A landscape with many peaks, sampled at points; each row gives a point and its height.
From any point a climber takes the steepest step (rise divided by distance) to one of its 2 nearest points. It stops when none of these is higher. Distance is the straight distance between rows; heights are no part of it.
pem: 85, 99, 98, 118, 110, 122, 53, 105, 80, 79, 148, 68, 107, 98, 93, 99, 111, 63, 82, 116  (h 22.9)
Rafe: 97, 77, 61, 97, 76, 88, 97, 95, 97, 106, 84, 144, 121, 58, 69, 88, 84, 103, 109, 94  (h 51.3)
liton: 97, 74, 105, 106, 90, 79, 123, 79, 132, 132, 44, 125, 94, 140, 105, 94, 79, 136, 104, 95  (h 1.3)
Tufum: 90, 88, 93, 75, 98, 144, 91, 124, 56, 107, 78, 59, 83, 90, 82, 120, 145, 104, 120, 134  (h 43.9)
dafev: 94, 98, 80, 108, 95, 76, 83, 96, 103, 90, 100, 137, 124, 51, 94, 124, 101, 119, 124, 77  (h 39.4)
vusa: 100, 75, 109, 88, 98, 115, 118, 114, 79, 123, 88, 75, 110, 103, 101, 101, 124, 96, 84, 105  (h 22.3)
togu: 88, 107, 114, 98, 127, 100, 45, 97, 101, 59, 146, 55, 99, 114, 89, 127, 153, 85, 95, 107  (h 26.2)
Zug: 108, 131, 113, 105, 111, 118, 74, 117, 112, 75, 125, 136, 102, 69, 104, 92, 79, 81, 126, 105  (h 41.8)
Nus: 82, 46, 107, 90, 82, 80, 122, 110, 94, 114, 75, 80, 83, 134, 73, 88, 100, 104, 76, 103  (h 46.5)
fer: 73, 86, 86, 111, 89, 139, 83, 104, 75, 119, 89, 108, 87, 47, 69, 129, 90, 87, 118, 129  (h 55.5)
tav: 84, 92, 119, 128, 95, 83, 101, 111, 89, 101, 128, 89, 85, 115, 122, 96, 75, 100, 76, 79  (h 50.3)
sasid: 97, 101, 112, 95, 93, 92, 98, 107, 93, 98, 95, 118, 114, 66, 101, 119, 97, 101, 112, 93  (h 43.3)
Vekuz: 109, 93, 132, 81, 105, 94, 107, 109, 103, 93, 107, 57, 100, 124, 132, 128, 116, 116, 124, 109  (h 35.7)
Zigar: 88, 103, 119, 126, 110, 93, 79, 125, 93, 76, 156, 92, 86, 108, 116, 90, 83, 87, 83, 86  (h 53.3)
gop: 104, 74, 61, 88, 95, 85, 138, 91, 121, 108, 59, 139, 116, 100, 69, 68, 102, 99, 85, 90  (h 46.4)
fipuv: 105, 126, 142, 88, 128, 79, 77, 85, 133, 79, 133, 43, 84, 146, 116, 141, 143, 108, 105, 113  (h 30.2)
fule: 85, 97, 119, 102, 114, 97, 85, 104, 78, 98, 109, 41, 106, 126, 119, 127, 141, 110, 90, 101  (h 26.4)
zurut: 92, 84, 119, 111, 101, 99, 78, 119, 85, 78, 140, 73, 98, 102, 113, 112, 101, 88, 103, 96  (h 56.5)
num: 113, 123, 145, 86, 118, 83, 88, 94, 126, 85, 124, 57, 92, 139, 137, 130, 114, 115, 120, 113  (h 32.7)
Milel: 118, 77, 75, 90, 88, 106, 143, 106, 104, 112, 88, 131, 105, 97, 91, 64, 85, 89, 89, 90  (h 37.8)
Vuno: 124, 120, 104, 76, 104, 86, 111, 86, 117, 98, 81, 111, 132, 84, 118, 128, 121, 125, 137, 94  (h 55.8)
Mezif: 97, 80, 35, 110, 87, 126, 112, 78, 108, 111, 66, 144, 109, 61, 58, 75, 78, 82, 107, 116  (h 37.7)
mus: 96, 121, 130, 88, 119, 112, 68, 114, 102, 73, 118, 64, 100, 85, 102, 133, 128, 79, 105, 120  (h 45.4)
zabu: 84, 84, 91, 115, 93, 151, 78, 100, 69, 115, 103, 83, 91, 72, 76, 112, 91, 71, 109, 138  (h 60.2)
vovi: 98, 79, 93, 106, 90, 136, 94, 114, 76, 101, 114, 80, 102, 87, 98, 89, 88, 68, 99, 120  (h 66.3)
rodev: 98, 120, 122, 88, 132, 85, 60, 85, 124, 56, 141, 43, 95, 139, 102, 128, 161, 97, 101, 111  (h 28.2)
zus: 101, 98, 104, 119, 91, 92, 136, 106, 102, 114, 101, 101, 71, 146, 129, 67, 57, 115, 86, 79  (h 40.4)
zuv: 105, 73, 127, 89, 87, 87, 115, 91, 100, 136, 75, 95, 95, 128, 106, 116, 104, 129, 101, 94  (h 47.5)
tif: 83, 66, 81, 87, 79, 78, 110, 104, 92, 117, 68, 129, 107, 75, 62, 105, 103, 117, 101, 91  (h 59.4)
Pes: 95, 84, 91, 86, 100, 121, 121, 114, 83, 123, 60, 106, 114, 77, 85, 111, 130, 101, 95, 100  (h 20.3)
Sedu: 82, 51, 89, 90, 79, 99, 115, 115, 81, 105, 87, 62, 93, 116, 77, 77, 99, 86, 73, 115  (h 52.2)
tate: 112, 123, 133, 92, 113, 78, 98, 94, 114, 95, 107, 108, 101, 89, 111, 151, 124, 110, 115, 84  (h 40.6)
Fum: 94, 118, 119, 118, 119, 91, 71, 81, 106, 93, 133, 52, 112, 165, 136, 81, 108, 108, 74, 109  (h 28.5)
nikif: 96, 121, 137, 90, 121, 87, 73, 95, 91, 93, 121, 47, 89, 122, 103, 145, 149, 108, 95, 103  (h 28.0)
fular: 87, 64, 97, 95, 89, 67, 131, 90, 125, 119, 48, 126, 95, 125, 76, 83, 86, 119, 87, 93  (h 5.0)
goris: 109, 129, 112, 101, 113, 133, 64, 86, 114, 91, 114, 123, 95, 51, 83, 138, 101, 74, 141, 126  (h 47.8)
nuzus: 92, 111, 125, 122, 104, 89, 86, 84, 95, 118, 115, 59, 100, 146, 133, 89, 91, 105, 63, 102  (h 30.4)
Dap: 97, 69, 48, 96, 103, 65, 112, 84, 128, 98, 42, 136, 126, 109, 53, 66, 118, 113, 94, 88  (h 56.3)
tifa: 92, 62, 86, 92, 82, 65, 147, 92, 117, 112, 71, 108, 70, 127, 69, 75, 74, 98, 59, 96  (h 10.1)
Nid: 97, 134, 147, 122, 124, 85, 81, 104, 120, 98, 135, 109, 81, 126, 121, 90, 91, 100, 72, 80  (h 37.3)
Zaze: 95, 92, 94, 112, 97, 66, 101, 87, 110, 98, 82, 136, 120, 81, 110, 122, 101, 131, 121, 63  (h 35.8)
bido: 117, 108, 137, 86, 110, 90, 118, 97, 119, 113, 90, 89, 106, 121, 139, 124, 107, 127, 120, 102  (h 38.9)
fipo: 93, 67, 90, 112, 90, 110, 90, 112, 71, 84, 134, 67, 105, 118, 108, 87, 98, 84, 94, 100  (h 60.1)
zevo: 114, 127, 146, 105, 116, 74, 90, 92, 123, 96, 124, 126, 89, 111, 121, 122, 97, 116, 115, 74  (h 43.5)
vatab: 103, 88, 42, 107, 84, 68, 146, 77, 119, 101, 79, 141, 90, 89, 83, 65, 74, 108, 68, 70  (h 25.7)
Zul: 104, 109, 105, 68, 99, 125, 95, 117, 74, 91, 91, 50, 88, 85, 94, 147, 138, 99, 135, 132  (h 48.0)
vivok: 113, 132, 120, 77, 107, 108, 66, 94, 101, 95, 112, 104, 100, 58, 74, 144, 122, 86, 119, 122  (h 50.6)
goda: 99, 77, 77, 102, 74, 86, 128, 105, 87, 112, 115, 109, 84, 80, 87, 81, 67, 87, 65, 91  (h 19.9)
Zaro: 108, 95, 125, 80, 97, 90, 120, 80, 115, 138, 60, 94, 104, 126, 117, 130, 114, 144, 119, 106  (h 43.2)
zed: 106, 96, 93, 114, 84, 81, 143, 86, 112, 123, 79, 122, 80, 128, 113, 74, 62, 115, 73, 78  (h 35.9)
vevaz: 114, 141, 60, 110, 99, 105, 103, 107, 100, 86, 104, 151, 119, 80, 105, 54, 66, 103, 119, 81  (h 31.4)
fal: 81, 96, 98, 115, 109, 103, 55, 97, 69, 79, 141, 56, 117, 116, 97, 116, 136, 87, 82, 101  (h 24.5)
Dul: 104, 118, 125, 132, 100, 94, 102, 79, 105, 133, 113, 85, 82, 148, 133, 90, 69, 105, 60, 93  (h 32.6)
dete: 116, 134, 76, 105, 101, 94, 72, 91, 109, 81, 105, 147, 135, 66, 105, 80, 85, 102, 129, 88  (h 35.2)
vore: 115, 130, 80, 97, 96, 89, 140, 104, 109, 107, 82, 133, 111, 117, 126, 49, 68, 120, 94, 82  (h 22.0)
fose: 100, 118, 119, 121, 96, 86, 110, 77, 120, 129, 70, 119, 104, 121, 133, 100, 74, 128, 90, 86  (h 46.2)
veze: 114, 144, 114, 99, 113, 85, 80, 104, 119, 79, 114, 141, 118, 79, 113, 91, 92, 106, 119, 85  (h 38.3)
sidod: 98, 133, 127, 132, 117, 89, 83, 92, 109, 104, 143, 90, 74, 154, 125, 74, 83, 98, 58, 85  (h 35.3)
Nukav: 94, 64, 113, 81, 83, 83, 115, 107, 90, 117, 72, 102, 98, 100, 86, 114, 106, 119, 106, 95  (h 52.0)
gez: 93, 112, 101, 122, 111, 128, 57, 112, 91, 74, 158, 87, 90, 93, 95, 77, 85, 57, 86, 121  (h 21.0)
taket: 108, 110, 101, 86, 102, 137, 93, 103, 90, 100, 82, 96, 103, 59, 90, 141, 117, 88, 141, 125  (h 55.3)
nuven: 97, 77, 68, 87, 87, 134, 115, 96, 97, 120, 56, 123, 106, 69, 58, 87, 95, 78, 102, 128  (h 30.3)
Tife: 104, 101, 75, 98, 103, 116, 113, 95, 98, 110, 63, 125, 137, 65, 96, 100, 120, 98, 101, 91  (h 23.7)
fufus: 95, 59, 102, 101, 87, 98, 110, 105, 84, 100, 111, 66, 100, 143, 116, 76, 95, 103, 90, 99  (h 55.4)
gusi: 87, 79, 71, 81, 98, 69, 109, 86, 113, 113, 28, 124, 122, 103, 63, 90, 129, 135, 105, 89  (h 68.5)
Puzar: 104, 99, 75, 108, 85, 72, 135, 75, 112, 122, 71, 133, 108, 106, 103, 73, 79, 114, 74, 74  (h 31.3)
Nop: 94, 104, 94, 114, 101, 137, 75, 91, 94, 110, 106, 128, 100, 48, 83, 130, 88, 78, 126, 123  (h 51.2)
minep: 101, 81, 95, 96, 108, 135, 77, 109, 72, 87, 122, 52, 113, 109, 101, 120, 138, 83, 114, 119  (h 37.9)
riti: 116, 110, 108, 111, 97, 96, 125, 116, 92, 110, 123, 117, 86, 127, 122, 70, 68, 105, 89, 75  (h 45.2)
Tuk: 94, 68, 68, 97, 76, 69, 152, 95, 109, 104, 98, 115, 61, 98, 78, 73, 60, 96, 57, 87  (h 15.0)
Tudar: 99, 122, 116, 97, 117, 141, 66, 102, 98, 78, 112, 64, 91, 77, 94, 143, 122, 69, 129, 139  (h 48.4)
pid: 94, 55, 81, 91, 88, 132, 113, 115, 86, 99, 94, 68, 102, 111, 89, 69, 98, 71, 91, 126  (h 58.6)
Rili: 103, 132, 149, 79, 129, 90, 69, 103, 135, 67, 125, 73, 83, 100, 98, 126, 136, 84, 96, 113  (h 42.1)
kovab: 106, 85, 69, 106, 84, 143, 122, 115, 91, 96, 107, 115, 81, 90, 91, 57, 55, 67, 107, 117  (h 60.3)
tavo: 91, 129, 153, 106, 125, 85, 68, 107, 127, 76, 126, 90, 87, 106, 114, 107, 112, 93, 78, 96  (h 39.3)
kilot: 106, 110, 130, 105, 101, 87, 101, 108, 101, 101, 113, 115, 106, 94, 122, 106, 92, 103, 98, 83  (h 46.6)
Gem: 103, 129, 124, 111, 118, 112, 72, 137, 103, 64, 156, 111, 78, 101, 105, 78, 85, 82, 109, 93  (h 57.1)
liper: 123, 102, 78, 102, 92, 108, 147, 117, 90, 104, 116, 122, 83, 110, 105, 54, 69, 92, 87, 77  (h 38.7)
Lunis: 99, 117, 100, 67, 89, 77, 105, 98, 88, 101, 57, 98, 104, 76, 88, 148, 132, 137, 134, 94  (h 51.9)
larad: 99, 116, 115, 97, 124, 99, 54, 92, 103, 73, 147, 56, 121, 141, 119, 86, 128, 93, 86, 115  (h 26.5)
Sol: 103, 122, 123, 106, 118, 128, 60, 105, 115, 80, 132, 120, 90, 63, 91, 113, 95, 68, 117, 120  (h 44.9)
Las: 99, 82, 121, 106, 109, 105, 110, 102, 87, 118, 105, 63, 108, 130, 126, 112, 126, 106, 82, 96  (h 24.6)
gipi: 105, 101, 77, 111, 88, 129, 115, 129, 79, 86, 134, 103, 78, 97, 103, 57, 57, 73, 98, 102  (h 71.9)
Figil: 118, 131, 98, 77, 109, 105, 98, 95, 104, 93, 81, 108, 125, 59, 100, 144, 130, 104, 136, 105  (h 60.7)
fafem: 108, 102, 89, 99, 99, 87, 124, 87, 107, 118, 69, 128, 131, 92, 111, 89, 105, 114, 91, 79  (h 27.2)
feled: 108, 117, 92, 126, 90, 90, 130, 70, 126, 133, 61, 128, 91, 135, 132, 75, 57, 130, 82, 89  (h 41.4)
bimap: 107, 123, 99, 116, 105, 129, 91, 138, 85, 81, 150, 114, 79, 98, 102, 67, 65, 78, 112, 96  (h 62.5)
sukud: 94, 113, 101, 91, 105, 150, 82, 106, 77, 96, 92, 70, 80, 69, 84, 153, 122, 86, 141, 139  (h 51.8)
sazap: 114, 120, 51, 102, 90, 95, 129, 101, 106, 91, 82, 143, 117, 90, 106, 44, 69, 106, 101, 78  (h 27.0)
Leka: 92, 75, 79, 95, 77, 115, 117, 108, 84, 114, 88, 106, 100, 70, 71, 88, 83, 77, 81, 114  (h 24.7)
meke: 106, 102, 41, 110, 84, 88, 139, 99, 100, 97, 111, 144, 83, 70, 90, 65, 59, 95, 79, 76  (h 19.4)
getum: 107, 96, 43, 113, 83, 112, 99, 85, 99, 106, 101, 151, 115, 56, 79, 75, 67, 89, 113, 100  (h 44.8)
peke: 107, 123, 114, 102, 102, 73, 103, 74, 123, 114, 68, 119, 121, 110, 131, 113, 92, 139, 118, 86  (h 50.0)
Poda: 91, 82, 93, 83, 105, 125, 91, 117, 57, 99, 93, 39, 101, 113, 98, 117, 155, 108, 106, 118  (h 40.5)
geva: 88, 92, 88, 76, 93, 76, 109, 93, 101, 106, 38, 112, 121, 85, 86, 116, 129, 140, 122, 91  (h 58.5)

Where does a climber stop that starts at each point below?
tifa: tif
fule: tif
larad: Figil
dete: vovi
togu: tif
tavo: Figil
minep: Figil
